Points on a hilly landscape, in no order, each with its height.
From any point a ball takes the steepest step (drop divided by distance) to one of its 3 nearest points. It stops when none of these is lower. Distance is the straight distance between rows; heights are no part of it.
k_333 height 332: [-10   0   6  -3   2   4  -5  -1  11  -5   5  -5   1  -8  -3  -3   0  -8
  -3  13   3  -9   9   1   6   3   5 -10 -14   2   2  -1   4 -22  22   8]
k_154 height 478: [ -3  -4  12  -1  12  -5 -17   1  12  -6   2   1  -4  13   5   0   8  -6
   4   8 -24  13   5  -2  18   6  21   7  -6   8  12   0   5 -12   9  18]
k_863 height 664: [ -3   6 -21  17  -5  -4  -4  12 -18  19 -12   3 -11   7   4   6   1  -2
  -1 -17  -2  15  -4  12  -3  15 -12  -2  12  -6   1   2  -4   7  -6 -12]
k_183 height 605: [  4 -14  -3  14 -18 -17   3   8 -12   5  -4  15  -7  -5   8   7  -3   1
  14  -8  14  23 -18  15  -1  22  -7   8  -2  21   1 -15  -9  14  -3 -12]
k_367 height 544: [ -3   9 -19  18   6  -2  -6  17 -11  17  -9  -6 -11  18  -2   3  10  -8
  -5 -12 -16  18   5   8   8  23   3  -7   6  -5   9   4   1  -4   5   4]
k_480 height 707: [  1  -2  -8  18 -15  -7  -1  11 -12   8 -13  11 -13   8  10   7   3   4
  16 -15   6  22 -11   7   1  20  -7   0   4   9   0 -13  -8  14  -1 -12]
k_50 height 147: [ -1  10   1  -8  10   8  12  -3  -2   5   1 -11  12   9  -8   2   5   9
  -6  -6   1 -19  12 -19 -14 -17  -6 -16  -3 -19  -8  14   4   9  -8  -3]
k_772 height 600: [  1   3  -8  -8   4   7   5   0  -2   3   7  -1   6 -16 -10  -7 -12  -7
 -14   5   5  -9   4  11 -10  -8 -11   0   5  -4   1   7  -3  -9   2  -2]
k_168 height 359: [  6  -7   5  -6  -7   3  12  -9  -2  -4   8   5   8 -29   0   2 -17   7
  -2  12  29 -18  -9   2 -12 -20 -10   8   3   2  -9  -5   0   0  -6  -7]
k_392 height 550: [ -1 -13  24 -10  11  -7 -18  -8  16 -16   8   5  -5  11   7   1   7   1
   9  10 -33  11   2  -4  14  -5  25  16  -6   6   5  -3   7  -7  -1  14]
k_218 height 374: [  3   5  -1 -17  16  -1   6 -13  -2  -4   5  -4  10   3  -1  -9  -4   0
  -1   1 -19  -7   4  -6  -4 -18  -3   8   8  -9  -2  10   1   7 -16   4]
k_899 height 346: [ -8   1  17 -13  10   2 -13  -2  17  -9   4  -2   3  11   2  -2   5  -3
  -2   6 -20  -6   6  -8   4   0  15   0 -12  -2   4   5  11 -12   8  14]
k_197 height 430: [  5 -13  -2   9  -5  -7  -1   7  -7   2   0   7  -6 -13   0  -5   3 -11
   2   3   0  19   1  19  10  17   2   5  -4  20   3  -7  -9  -9  10   3]
k_412 height 335: [ -2   6  -9  -4  17  -3  -3   3   0   5  -5  -9   3  22  -2  -4   6  -8
  -2  -8 -27   2   6  -3  11   6   6  -2   4  -7   9   8   3   4  -3  12]
k_304 height 388: [  4  -1  10  -7  -3   2   6 -14   5  -7   1  -4   1  -2   0   7   0  19
   8   1  11 -10  -4 -18  -7 -24   3   6   5  -7  -9  -2   1  11  -7  -7]
k_551 height 394: [  3 -10  15  -3  -3  -1   0 -12   5 -13   7   2   0 -12   2   4  -3   8
   6  15   7  -6  -4  -6  -1 -14   7   9   0   5  -1  -6   2   2   5   1]
k_705 height 278: [ -3   9 -13  -7  10   8   7   1  -6   8   2  -3   8  -1  -6  -5  -5  -8
 -12  -6  -5 -10  10   3  -6  -4  -9  -4   9 -10   2  10   1  -3  -6   2]
k_907 height 476: [ -1   7 -11   5   0   8   7   2  -8   8  -8  -4  -2   4   0   3   2   3
  -6 -13   8  -1   1  -2  -7  -4 -11  -1  13 -12  -3   5  -4  12  -7  -8]
k_198 height 251: [ -6   1  -4   6  -7   2  -7  15   5   7   2  -7  -5  -4 -11  -2   7 -13
 -11   9  -1   3   9  10  13  21   7 -18 -18   8   7   0   2 -28  29  11]
k_493 height 660: [  4  -1   1   0 -11   0  10  -3  -2  -5  -2   8   0 -13   1   7  -3  11
   0  -5  29  -6 -11   1  -8 -14  -9   5   9   0 -10  -8  -3  13 -10 -14]
k_37 height 560: [  3   0 -15   3 -15   2   4  12 -15  11  -6   8  -3 -17  -4   2 -14  -6
 -10  -5  26  -5  -8  18 -18   4 -20  -3   2   1 -12  -2  -7   0  -4 -18]
k_886 height 518: [ 10   2   4  -2  -2   1  13 -15  -4  -4  -5  -2  -2  14   5   6   7  25
  14 -14   9   4 -12 -21  -8 -20  -5   9  15 -11  -8  -2  -5  33 -26 -12]
k_812 height 661: [ -3  13 -20  16  -6   3  -5  17 -13  14 -12  -1  -6   1  -1   1  -3  -7
 -10 -12   7   4   1  12  -9  16 -13 -11   6 -10  -1   6  -2   2   1 -13]
k_900 height 575: [  6   4 -13  -9  -4   7  14  -8 -13   4   1   7   5 -21  -3  -3 -16  -3
 -14  -1  24 -11  -7  12 -19 -18 -23   8  16  -9  -9   4  -3   7 -14 -10]
k_335 height 287: [ -5   5  -8  -1   4   1  -5   5   4   2   0  -6   1  -5  -3  -5  -3 -15
 -15   3 -10  -1   9  12   4  10  -1  -6  -5   0   5   5  -2 -24  13  12]
k_949 height 311: [ -8   3  16 -19  11  -2 -16   1  23 -12   9  -5  -1  21   0   4  11   4
   4   4 -27  -9   6 -23   4  -4  24  -7 -21  -8   4  12  18  -5  -4  14]
k_101 height 454: [  1  -2  -9   4 -12   0   3  12  -9   8  -2   4   1 -25  -9  -2 -12 -10
 -11   1  22  -4   0  14 -11   9 -13  -7  -5   9  -9   1  -4 -10  10  -7]
k_662 height 269: [ -1  -7  -3  13  -6  -1  -6  14   0   7  -4  -5  -9  -1  -5  -1   9  -9
  -2   6   2  15   6   6  10  26   5 -15 -12  13   5  -5  -1 -15  24   6]
k_574 height 267: [ -6  -1   8 -13   0   6   0 -13   9  -7  11  -1   9 -13  -5  -1  -6  -2
  -9  14   8 -22   5  -1 -11 -17  -1  -1  -7  -4  -4   6   2 -14   8   3]
k_576 height 266: [-14   2  21 -18   3   2  -7  -7  23 -17  16   1   9   0  -4   2  -2  -1
  -6  13  -8 -27  14  -7  -9 -12  11  -6 -19  -7  -3  11  15 -23   6  12]
k_263 height 343: [  1  -2  -2   3   6  -4  -5   3   2   2   2   0  -4   3   3  -5   4  -9
  -3   4 -17  14   6  11  11   9  10   0   0  11   9  -2  -1 -12  10  10]
k_516 height 358: [ -7  12 -15   3  14   3  -2  11   2  12  -4 -10   1  25  -6  -5   7 -11
 -12  -9 -20  -2  10  -1  14  14   9 -15  -2  -8  11  10   5 -10   1   9]
k_641 height 334: [ -5   6 -10  10   6   0  -8  15   2  10  -3  -8  -5   9  -4  -6   8 -14
  -7   1 -15   5   8  11  14  17   7 -12  -7   1  11   6   1 -17  15  11]
k_677 height 293: [ -2  -4  -2  15 -16   0   1  15  -3   7  -7  -2  -5 -10  -6   3   2  -2
  -1   1  16   5   4   6   4  25   1 -17 -13  10  -3  -6  -2  -9  19  -4]
k_783 height 630: [ -1   3 -12  13 -11  -1   0  10 -11   9 -10   3  -9   9   5   5   2   6
   6 -14  10  11  -8   7  -4  11  -8  -2  10  -2  -4  -3  -7  13  -2 -15]
k_590 height 285: [ -9   3   6   5  -7   7  -2  11   7   4   0 -12  -1  -2 -10   1   7  -7
  -6  13   9  -8  13   2   6  15   4 -23 -17   0   1   2   2 -24  27   7]
k_301 height 312: [ -3  -4  12  -3  -5   4  -1  -9   6  -8   5  -1   6  -8  -3   2   0   4
   0  12   9 -11   1  -5  -3 -13   3   2  -9   3  -5  -3   1  -6  10  -1]
k_567 height 215: [ -7  11 -11   5  -2  15   4  14   2  11  -3 -15   4   4 -12   3   5  -3
 -14  -2   9 -14  14  -2  -2   8  -3 -26  -1 -16  -2  10   6  -6  14   0]
k_776 height 504: [ -5  10  -7   2  -1  12  10   5  -7  11  -4 -10   4   0  -9   2  -2   0
 -13  -6  18 -15   9  -4 -11  -4 -13 -17   4 -16  -6   8   0   5  -1  -8]
k_26 height 686: [  9  -9   5   3 -10  -4   9  -5  -1  -6   1   8  -1 -24   3   3  -8   6
   5   8  24  -3  -9   2  -5  -9  -3   9   3  11  -4 -10  -5   3  -3  -7]
k_277 height 225: [  1   1   6 -15   4   7   8 -15   2  -7   9  -1  11 -12  -2  -5 -11  -2
  -9   9  -4 -15  -1  -2 -10 -23  -5   8   1  -7  -5   5   1  -5  -8   2]
k_279 height 679: [  6 -10  -3   2 -19  -5  12  10  -4  -1   0  10   4 -34  -2   1 -16   0
  -5   2  37 -11  -7  12 -11   3 -11  -6  -9  14 -11  -6  -4  -3   2 -13]
k_579 height 597: [  6   1   1  -9  14  -2  -2 -13  -2  -2   0  -4   3  13   0  -5   6   3
   6  -3 -25   8   0  -4   2 -12   2  16  13  -6   2   5  -2  15 -20   7]
k_749 height 626: [  0   3  -7  13 -13  -1   2   8  -8   7 -12   8  -7   4   9   9  -3  13
  10 -12  21   9 -15   0  -2  16  -9  -4   6   2  -9  -9  -7  16  -3 -23]
k_762 height 277: [-16   5  14 -18   4   1  -8   1  20 -12   7  -5  11  11  -4   1   6  -2
  -4   9 -16 -25  11 -15   0  -5  14 -14 -21 -10   1  13  15 -17   6  13]
k_227 height 308: [ -6   7  -8   8   1   7  -3  14   6  10  -4 -13  -2  11  -9  -1   8  -8
  -9   2  -5   1  13   1   9  19   3 -20  -8  -7   4   7   5 -13  17   5]
k_276 height 327: [  2 -14   4  18 -15  -8   2  11  -2   4  -5   3  -6  -2   1   3   9  -2
   9  -2  14  19  -2   5  11  27   4  -9 -11  16   5 -12  -5  -4  17   0]
k_477 height 284: [ -3   1   4  15  -4   6  -5  15   5   3  -6 -12  -9  10  -6   2  13  -3
  -1   4   2   8  11  -2  13  22  10 -16  -8   1   6  -4   3  -9  22   7]
k_143 height 449: [ 0 -4  7  6 -1  2 -2 -4  2 -3 -1 -5 -3  3  0  3  6  5  7  3  2  6  1 -6
  5  4  7  2  0  5  2 -6 -4  4  6  5]
k_23 height 274: [ -5   7  -4 -10  10   6   2  -4   3   0   5  -9   7   2  -6  -3   0  -6
  -9   0  -5 -15  11  -4  -5 -10  -2  -6  -2  -8  -1  11   5  -6   1   8]
k_411 height 310: [  0  -1 -12  13  -6  -5  -3  14  -8   9  -3   0  -8  -4  -6  -2   2 -11
  -6  -3   3  14   6  16   4  19  -3  -7  -3   5   3  -1  -5  -9  12   0]
k_293 height 534: [  7 -17  -4  16 -12 -18   4  12 -11   6  -4  14  -9 -10   2   0   0  -5
  12  -3   3  28  -7  19   7  25  -2   9  -6  23   5 -11  -9   1   4  -2]
k_90 height 442: [-2  3 -6 10 -2  6  2  4 -5  7 -9 -4 -5  4 -5  2  4 -1 -1 -8  5  3  3  1
 -4  6 -3 -6  5 -6 -4  1 -3  3  1 -6]
k_437 height 421: [  1   0  -2  11   7  -3  -7   3  -1   3  -3  -4  -7  10   1  -2  12  -4
   3  -1 -11  16   3   3  13  13   8   4   4   4   9  -5  -1   0   7   4]
k_968 height 505: [ -1   5 -10   6  18  -6 -10   6  -1  12  -4  -6  -7  27   2  -3  13  -9
  -1  -7 -33  14   4   3  17  14  14   2   3   2  16   3   1  -6   1  13]
k_855 height 342: [-14  16  -4 -18  18   5  -1   9   6   4   3 -13  18  17  -4  -7   0  -9
 -12  -4 -14 -25  15  -9   4  -1   5 -25 -15 -13   1  19  11 -14  -3  14]
k_75 height 689: [ 11  -8   5  -4  -2  -3   5 -16  -7 -13   9  10   1 -15   7  -4 -10   1
   5  14  -1   9 -14   7   2 -16  -3  24  12   5   0 -10  -6   9 -14  -2]
k_457 height 418: [  1 -10  14   3   2  -4  -9  -6   3  -8   1   1  -7   7   5   3   9   5
  15   7 -14  14   1  -6  13  -1  17  12  -1  11   8  -8   1   0   9   8]
k_702 height 457: [ 10 -14  -9   2 -24 -17   6  14 -12   5  -2  14  -2 -26   4  -4 -17  -5
   1  -5  27  12 -15  22  -7  12 -18   4  -8  19 -10  -7  -5   9  -8 -15]
k_850 height 479: [  4  -8  -1  13 -15  -4   4   4  -4   1 -10   7  -5  -5  10   9   0   9
  11  -8  23   8 -13   3  -1  11  -3  -2   4  11   0 -14  -8  12   0 -13]
k_253 height 300: [-12  11   9 -26  15   1 -10   0  16 -16   7  -1  17   9   3  -7  -3  -8
  -3   1 -24 -19  14  -6  -3  -5  11  -6 -18  -8   4  17  15 -17  -7  17]
k_414 height 553: [ -3   8  -9  24  -1   5  -6  23  -1  14 -10 -10 -12  29  -2   5  18   2
   6  -6  -9  19   7  -4  13  31   4 -15   1 -11   3   0   4   2  11  -2]
k_514 height 407: [  2  -1  -1  16 -18   2   3  15  -6   5  -9   1  -2  -9  -2   6  -3   2
   0  -6  32   0  -3   5  -6  16  -7 -14  -5   6  -8  -8  -2   2  11 -15]
k_750 height 551: [  9 -12  19   1  -9  -4   4 -20   7 -17   5   7   2 -13   7   5  -1  17
  15  11  13  -3 -11 -14   0 -20   5  21   1   7  -4 -13   0  12  -7  -5]
k_836 height 486: [  4   0   0   8  -5   2   3  -2  -4   4  -7  -2  -4  13   5   5  10  10
   9 -10   3   8  -4  -8   2   2   1   4  14  -1  -1  -5  -5  14  -5  -4]
k_929 height 507: [  1   0   1  11   1   1  -4   4   3   6  -7 -12 -11  25  -1   4  18   3
  13  -4 -10  13   3 -15  15  12  13  -4   4  -1   3  -4   4   7   7   2]
k_933 height 331: [ -6  10  15 -25  13  -3  -8  -7  14 -21  13   6  14   1   6  -6 -12  -7
  -7   8 -27 -17  10  -1  -7 -13   7  10 -11  -9   1   5   9 -19  -9  15]
k_729 height 825: [  8 -14  10  11 -16 -13  10  -5   2  -7  -2  14  -4  -6  12  14   1  17
  26  -3  18  10 -20  -3  11   7   0  11   0  21   6 -20  -7  15  -3 -11]
k_593 height 724: [  5   5 -12   6  -3  -3   2  -7 -13   6  -7   7  -6   6   4   1  -2   1
   3  -9  -1  12 -12  10  -4  -5 -12  17  22  -5   1  -5  -7  19 -20  -9]
k_259 height 720: [  1   7 -13  10 -12  -1   2   9 -13  16 -12  13  -9   1   8   7  -7   8
   0 -16  21   4 -14   6 -13   7 -22  -4  12  -7  -9  -4  -8  19 -10 -27]
k_114 height 326: [-14  15   1 -25  20   6  -6   4   9  -4   5  -6  21   8  -2 -12  -3 -12
  -7  -1 -21 -27  13  -5  -3  -7   3 -17 -17 -11   2  18  13 -16 -11  17]
k_431 height 298: [ -2  -1  16 -11  -5   4   7 -15  11 -12  10  -3   8 -13  -2   4  -6  12
  -1  12  17 -26  -2 -13 -16 -28   1   1  -6 -10 -10   1   4  -3  -1  -3]
k_584 height 543: [ -3  14 -13   9  -9   9   5  12 -12  14 -11  -1  -4  -5  -5   5  -6   1
  -9 -15  21  -9   1   5 -15   2 -21 -11   9 -16  -8   6  -4   7  -4 -19]
k_123 height 616: [  5  -2   0  -2   5  -2   2 -11  -1  -4  -1   2  -1   4   2  -1   2   4
   4  -1  -3   6  -6  -3  -1  -9   0  11  15  -1  -2  -1  -3  13 -10   0]
k_267 height 554: [ -2   6  -8  20 -16   2  -1  17  -9  12 -12   0 -11   4   3   9   3   4
   6 -11  16  11  -3   4  -4  24 -12 -14   1  -2  -5  -6  -3   7   7 -11]
k_820 height 348: [  6   3   8 -10  16  -2  -1 -11   4   1   2  -8   3  16  -2   0  13  12
   8  -8 -20  -2  -2 -26   0 -15   5   2   0  -8  -8  12   5  22 -17   3]
k_754 height 545: [  9 -10  16  -1  -3  -1   5 -17  -1 -13   8   7   2 -15   5  -1 -10   9
   5  16   4   1 -10  -3  -2 -21   5  21   1   4  -2 -11  -2   4  -9  -1]
k_787 height 306: [  7  -5  12 -10  -4   3  11 -17   0 -12   9   6   8 -25   2  -2 -17   7
  -1  15  11 -10 -11  -1 -11 -30  -8  17   7  -1  -4  -8  -3   7 -15  -3]
k_191 height 314: [ -3  10   1 -20  26  -3  -7   1   6  -5   3  -5   9  19   3  -8   3  -4
   1  -7 -38  -5   7  -8   6  -1  12  -2 -10  -8   6  13  14  -7 -16  18]
k_913 height 721: [  3  -6 -12  14  -5  -8  -7   4 -12   6  -4   7 -11   3   1   1   5  -2
   7  -5  -7  23  -6  14   3  13  -3  10   8  10   4  -8  -6   8   1   0]
k_508 height 385: [ -9  10   1 -14  13   4  -7  -1  11  -2   5  -6   9   6  -1  -7  -2 -12
 -11   3 -15 -14  13   1   6   2   8  -8 -11  -4   5  10   8 -19   6  17]
k_270 height 259: [-10   0  18 -17   2   3  -3 -11  14 -10  10  -6   7   2  -7   2  -1   6
  -4  12  -3 -22   9 -16  -9 -17   6  -5 -10  -9  -5   8   9 -11   4   5]
k_819 height 490: [ -1 -10   3  16  -2  -4  -8   6   0   4   1   2 -10   3   5  -1  13  -6
   7   2  -9  23   2   8  18  21  11   0  -6  17   6 -10  -1  -7  19  10]
k_781 height 768: [  1   1  -4  12  -8  -4   7  -2  -7   6 -11  12  -9  20  17  12   5  21
  16 -22  13  17 -20  -8  -3   4  -9   7  21  -5  -2 -10 -11  28 -16 -21]
k_923 height 445: [  0  -5  -4  -3   2   2   0  -2   0  -2   4   1   0 -10  -1  -9  -6 -10
  -9   9  -5  -1   4  11   2   2   0   4   2   5   4  -1  -2 -12   5   3]
k_180 height 552: [  4   6 -14   0  -8   3   9  -1 -13   9  -5   7   0 -14   0  -1 -11   4
  -9 -10  24  -6  -9  10 -20 -10 -22   3  14  -7  -9   4  -7  10 -14 -19]
k_219 height 368: [  2   0   8  -6   2   4   2 -13   6  -8   4  -2   7  -3  -3   3   0   7
  -1   2   4 -11   5 -10  -7 -16   1   6   3  -9  -4   3   3   5  -3  -2]
k_853 height 404: [ -5   2   3  -9   5   4  -3  -2   9  -6   9   3   6 -11   1  -8  -9 -14
  -9  11 -13 -10   8   9   3  -2   1  -1 -10   3   3   3   1 -25   9  11]
k_610 height 492: [ 12  -7  15  -2  -3  -5   9 -18   7 -13   2   5  -5  -3   7  10  -1  23
  21  -1  15   0 -17 -20  -1 -21   4  15   9   3  -8 -11  -5  20 -13 -12]
k_701 height 370: [ -5   0  12  -3   2   6  -8  -4  10  -5   3  -8   0   7  -5   2   7   3
   1   6  -1  -8   7 -16   4  -4  11  -5 -10  -1   0   3   8  -1  10   5]
k_605 height 183: [  7 -12  -1   9 -18  -8   7  10  -3   1  -3  11  -3 -18   2   3  -6   2
   4  -3  23   7  -9   9  -3  13  -5  -2  -4  20  -2 -12  -4   3   4 -11]
k_792 height 614: [  3   7 -22   6 -12  -3  -4  15 -23  16  -8   8  -4 -12  -1  -1 -12  -7
  -7 -11  16   7  -5  22 -15   9 -24  -3   4  -3  -6   3  -6  -1  -2 -16]
k_325 height 309: [  3  -1   4  -3  -3   5   8 -14  -1  -2   3  -1   5 -10  -2  -1  -4  10
   0   5  15  -9  -4  -8  -9 -21  -7   7   9  -6  -5   0  -6   9  -8  -6]
k_445 height 765: [  6  -3 -15  12 -14 -12   0   4 -15  10 -10  16 -10   5  15   5  -3   7
  11 -16  11  23 -22  12  -4  13 -16  11  12   9   2 -12 -11  22 -10 -16]
k_619 height 587: [  7  -8  -9   5 -14  -6   3  12 -10   0   1   9  -1 -22  -6  -4 -13 -10
  -8   5  14   5  -4  21  -3   7  -8   0  -5  14  -1  -4  -6  -9   7  -4]
k_162 height 302: [ -4   4  12 -15  19   1  -8   0  10  -3   2 -13   2  26  -5   2  16   9
   9  -5 -25  -3   4 -29   5  -7  17  -3 -11 -11  -1  14  11  13 -11   7]
k_68 height 556: [  3  -3   1   3  11  -5  -6  -5  -2  -1   1  -2  -8  16   2   1   9   0
   7  -1 -18  16   0  -4  10   1  13  12   7   4   6  -4  -3   7  -2   7]
k_302 height 506: [ -1   5 -11  17  -7   1  -4  11  -7  11 -10  -3 -10  13  -3   3   8  -1
   3 -10  -1  18   1   4   8  22   3  -6   7  -1   6  -4  -3   4   7  -3]
k_323 height 292: [ -3   7  -8  -5  10   4  -2  -1   0   3  -2 -10   1  10  -1  -5   5  -2
  -5  -7 -12   0   8  -7   2  -2   4  -5   6  -7   2   6   0   1  -1   3]
k_89 height 417: [ -6  -1   6  -5   9  -1 -13   5  12  -4   4  -1  -2   1   1  -5   3 -13
  -6  10 -19   3  10   5  16   9  10  -2 -13   7   9   0   1 -24  18  16]
k_539 height 771: [  5   2   5 -15  23  -8 -11 -11   5  -6   3  -1   2  20   8  -9   7   0
   8   0 -44   9   0  -5   8  -7  14  17   1  -2   7   7   6   7 -16  15]
k_256 height 764: [ 10 -12  10  -1   0  -5   4 -14  -1  -8   6   8  -4  -6  11  -2  -3   6
  13  10  -6  17 -12   1   7 -13   3  27   9   8   1 -12  -2  11 -10   2]
k_808 height 108: [ -4   3 -15   0   0   2  -3  13   1   6   3  -4  -1 -15 -13  -9  -7 -19
 -19   5   0  -4  12  18   3  13  -3 -17 -15   4   7   7  -3 -30  22  11]
k_976 height 240: [ -5  -9  21 -11   3   0  -8 -10  18 -19  11   1   1   0   1   4   0   7
   4  13 -10 -13   5 -13  -1 -18  17   4 -12  -1  -1   2   9  -8   6   6]
k_875 height 207: [  0  -8  10   1   6  -3 -10  -3   5  -5   5   5  -1  -2   2  -2   2  -3
   2  10 -11   6   4   4  11   4  10   7  -5  13   5  -4  -1 -12  13   7]
k_713 height 409: [  2 -13   8   6  -2   2   0  -7   2  -7   5   0  -1  -9   4   0   1   0
   6   9   4   3  -3   3   7   0   6  11  -2  12   0  -6  -2  -2  10   4]
k_794 height 617: [  8  -8  -4   6 -10  -4   5  -2 -10   0  -1  11  -2 -12   4   1  -7   4
   4  -1  18   6 -15   8  -2  -1  -9  11  10  10   1 -13  -4  11  -5 -12]
k_125 height 508: [ -5   3   3   1  11   3  -9   6  10   1  -2 -11  -4  21  -3   1  15  -4
   2   2 -17   1   8 -12  15  10  14  -9  -4  -6   8   7  10  -4  12   7]
k_194 height 333: [-10  12  -7  -5   9   9   0  12   8   8   1 -17   7  12  -8  -2   3 -14
  -9   3  -9 -16  16  -3   5   8   4 -26 -11  -9   5  12   8 -18  11  10]
k_631 height 148: [  2  -5   9 -10   7   1  -2 -14   5 -14   8   4   5  -7   7  -7  -8  -2
  -1  13 -13  -2  -1   2  -1 -15   3  16   2   0   1   1  -1  -4  -5   5]
k_765 height 695: [  2   1  -8   9 -10  -3   4  -3 -10   6  -9   9  -8   2   8   6  -1  11
   6 -14  17   7 -17   3  -8   2 -14   6  17   0  -3  -6 -10  20 -14 -18]
k_654 height 618: [  5  -6  -5   2 -17  -2   9   5  -9   2  -3  11   0 -20   0   3 -10   4
  -2  -2  33  -3 -13   9 -10   1 -17   1   5   5  -8  -9  -5   6  -5 -16]
k_920 height 276: [ -6  16 -24   0   6   7   1  14  -5  14  -4  -9   3  -1  -9  -6  -5 -17
 -19  -6  -7  -8  10  15  -1   9  -5 -15   0  -8   7  15   1 -18   8   5]
k_679 height 799: [ 10 -16  10   5  -9 -10   8 -10  -5 -11   2  17   0 -12  10   3  -2   9
  17   8  13  11 -16   1   8  -4   0  24   7  19   6 -19  -7  16  -7  -7]
k_658 height 373: [ 1  1 -2  6  3  2  0  1 -3  4 -7 -5 -5 14 -3  3  7 -1  4 -3 -4  9  4 -8
  6  6  3  2  9  1  4 -3 -2  3  1  0]
k_71 height 513: [  0   3  -8   3  -6   2   8   4  -7   8  -4   0  -1 -11  -4   4  -5   2
  -5  -6  25  -8  -1   5 -11  -2 -14  -5   8  -7  -7   2  -4   7  -1 -14]
k_504 height 250: [ -6   9 -13   0   6   9   1   5  -2   8   2  -8   7   2  -6  -4   1 -10
 -12  -4  -3  -9  13   2   2  -1  -2 -13   0  -7   4   9   4  -8   5   4]
k_704 height 249: [  6  -1   7 -14   1   6  11 -18  -3  -7   8   3  10 -13  -1  -4 -14   6
  -5  11   6 -11  -7  -1 -11 -33 -10  15  12 -11  -6   2  -6  11 -18  -6]
k_660 height 648: [  1   1   0   3 -20   2  10   8   0   4  -6   5   1 -19   2   6 -10   9
  -2  -4  44 -13 -10   3 -13  -2 -14  -9   0   1 -14  -4  -5   7  -2 -20]
k_992 height 307: [  2   5 -11 -13  13   6   9 -10  -6   2   4  -2  14  -4  -4 -10  -6  -3
 -11  -4  -8  -9   3   0 -10 -16 -12   5  13 -11  -3  11  -1   5 -16   0]
k_273 height 361: [ -4  13  -8 -24  20   4   4  -2  -3   2   2  -5  17   8  -2 -14  -7  -7
 -11  -5 -20 -19   9  -6  -6 -17  -9  -6  -3 -11   1  17   7  -5 -17  10]
k_138 height 185: [ -2   6   2 -17  10   8   6 -14   6  -4   8  -5  14  -1  -7  -3  -5   2
  -5   1  -5 -22   6 -14 -13 -25  -7  -4  -2 -14  -8  10   6   1 -11   4]
k_935 height 366: [ -5  -1  -1   5 -14   8   4   9   2   6   1  -7  -2 -15 -10   4  -1  -4
  -7   3  26  -9   6   6  -5   9  -3 -21 -13   0  -5  -3   1 -15  20  -2]
k_552 height 591: [ 13  -5   5  -5  -2  -4   8 -23  -3  -8   3   8   1  -6   4  -1  -6  12
  10  -2   8   6 -16  -4  -4 -25  -2  21  16  -4  -1  -9  -7  21 -23  -8]
k_940 height 654: [  4 -13  16  12  -8  -7   0  -4   2  -6  -5   2  -9   4   8   8   9  10
  22   4   4  13  -5  -5  13   5  12   8  -1  18   1 -14  -3   8   7   0]
k_804 height 510: [  5  -6  -3   8   3  -4  -4  -7  -5  -4   3   5  -6  -2   3  -5  -1  -5
   0   5 -10  13  -4   9   9   2   3  12   5  11   7  -6  -6   1   1   6]
k_779 height 288: [ -9   7   6 -17  14   2  -4   3  11  -2   5 -13   8  20  -1   4  10  -1
  -1  -1 -22 -12   8 -20   4  -2  13 -16 -14 -10   3  15  13  -5  -3  13]
k_973 height 634: [  2  -7   3  17 -12  -3  -1   3  -8   0  -6   5 -12   2   5   6   6   6
  11  -6   8  18  -6   1   6  15   3   2   4  12   2 -15  -6  10   3  -6]
k_616 height 477: [  0   4  -4   9  13  -2  -4   3   3   5  -3 -10  -7  22   2   3  14   0
   4  -8 -19  14   6  -6  12  10  12   2   7  -1   8  -1  -1   3   2   9]
k_566 height 629: [  2  -9  17  -7   9  -7 -12 -14  13 -14   4  -1  -5  14   4   4  12  10
  12   6 -27   8   1 -17   7 -11  18  15  -2   0   3   2   4   9  -4   7]
k_515 height 322: [ -5   6 -18   6  -6   3  -2  12  -8  11  -3  -5  -4 -12 -11  -4  -7 -11
 -18  -1  12  -8  10  14 -10  11 -12 -14  -6   0  -2   4  -2 -15  11  -2]
k_272 height 561: [  4 -11  12  10 -12  -4   7  -2   4  -6  -2   5  -1 -11   5   7   3   6
  15   6  18   4  -8  -4   3   3   7   2  -4  15   1 -15  -2   6   5  -6]
k_884 height 559: [  3  -2  -2   2   0   3   4  -6  -4   0   1   2   1 -16  -1  -1  -6  -3
  -3   1   9  -5  -2   6  -6  -6  -8   5   6   3  -2  -3  -3  -2   0  -2]
k_122 height 650: [  4  -4  -6   3   5  -5  -1  -6  -7   3  -4   4  -7  11   6   0   4   3
   5  -6 -12  14  -7   6   6  -1   3  14  16   1   6  -3  -5  13  -7   1]
k_430 height 315: [ -2  -2  11  -9   8   2  -7  -9  12 -13   6   2   2  -1  -1  -3  -3  -3
  -3  10 -14  -7   6  -2   2  -7   8   5  -5   2   3   3   7 -14   4  10]
k_766 height 655: [ 12  -6   1   0  -6   0   8  -8  -8  -7   6  11   2 -24   2  -6 -15  -4
  -1   9  10  -1 -10  11  -5 -11 -10  16   9   7  -2  -9  -4   4  -9  -4]
k_436 height 528: [  0  -1  16 -17  16  -4 -12  -7  13 -16  11   6   4   6   8  -6  -4  -3
   0   7 -33   1   3  -3   7  -9  15  16  -3   0   4   2   5 -11  -6  15]
k_542 height 408: [  0   3   7 -21  14   1  -5 -12   8  -8  10   2  10   6   3  -7  -5  -3
  -4   4 -26  -9   3  -2  -1 -10   6   9  -3  -9   3   9   6  -6  -9  14]
k_62 height 232: [  3   7   1  -4   6   1   9 -12   0   2  -1  -6   4  11  -4   1   5  12
   1  -9   2  -7   1 -20 -10 -17  -6  -1  10 -14 -11   7   1  22 -13  -7]
k_347 height 299: [ -8  10   3 -19  16   4   0  -5  10  -3   6  -8  17  13  -5  -6   4   4
  -3  -1 -20 -21   9 -24  -6 -13   5 -15 -14 -13  -5  17  14   2 -11   9]

Where does a ball stop that starts at each point below?
k_114: k_976
k_516: k_808
k_293: k_808
k_933: k_976
k_766: k_808
k_480: k_605
k_180: k_658
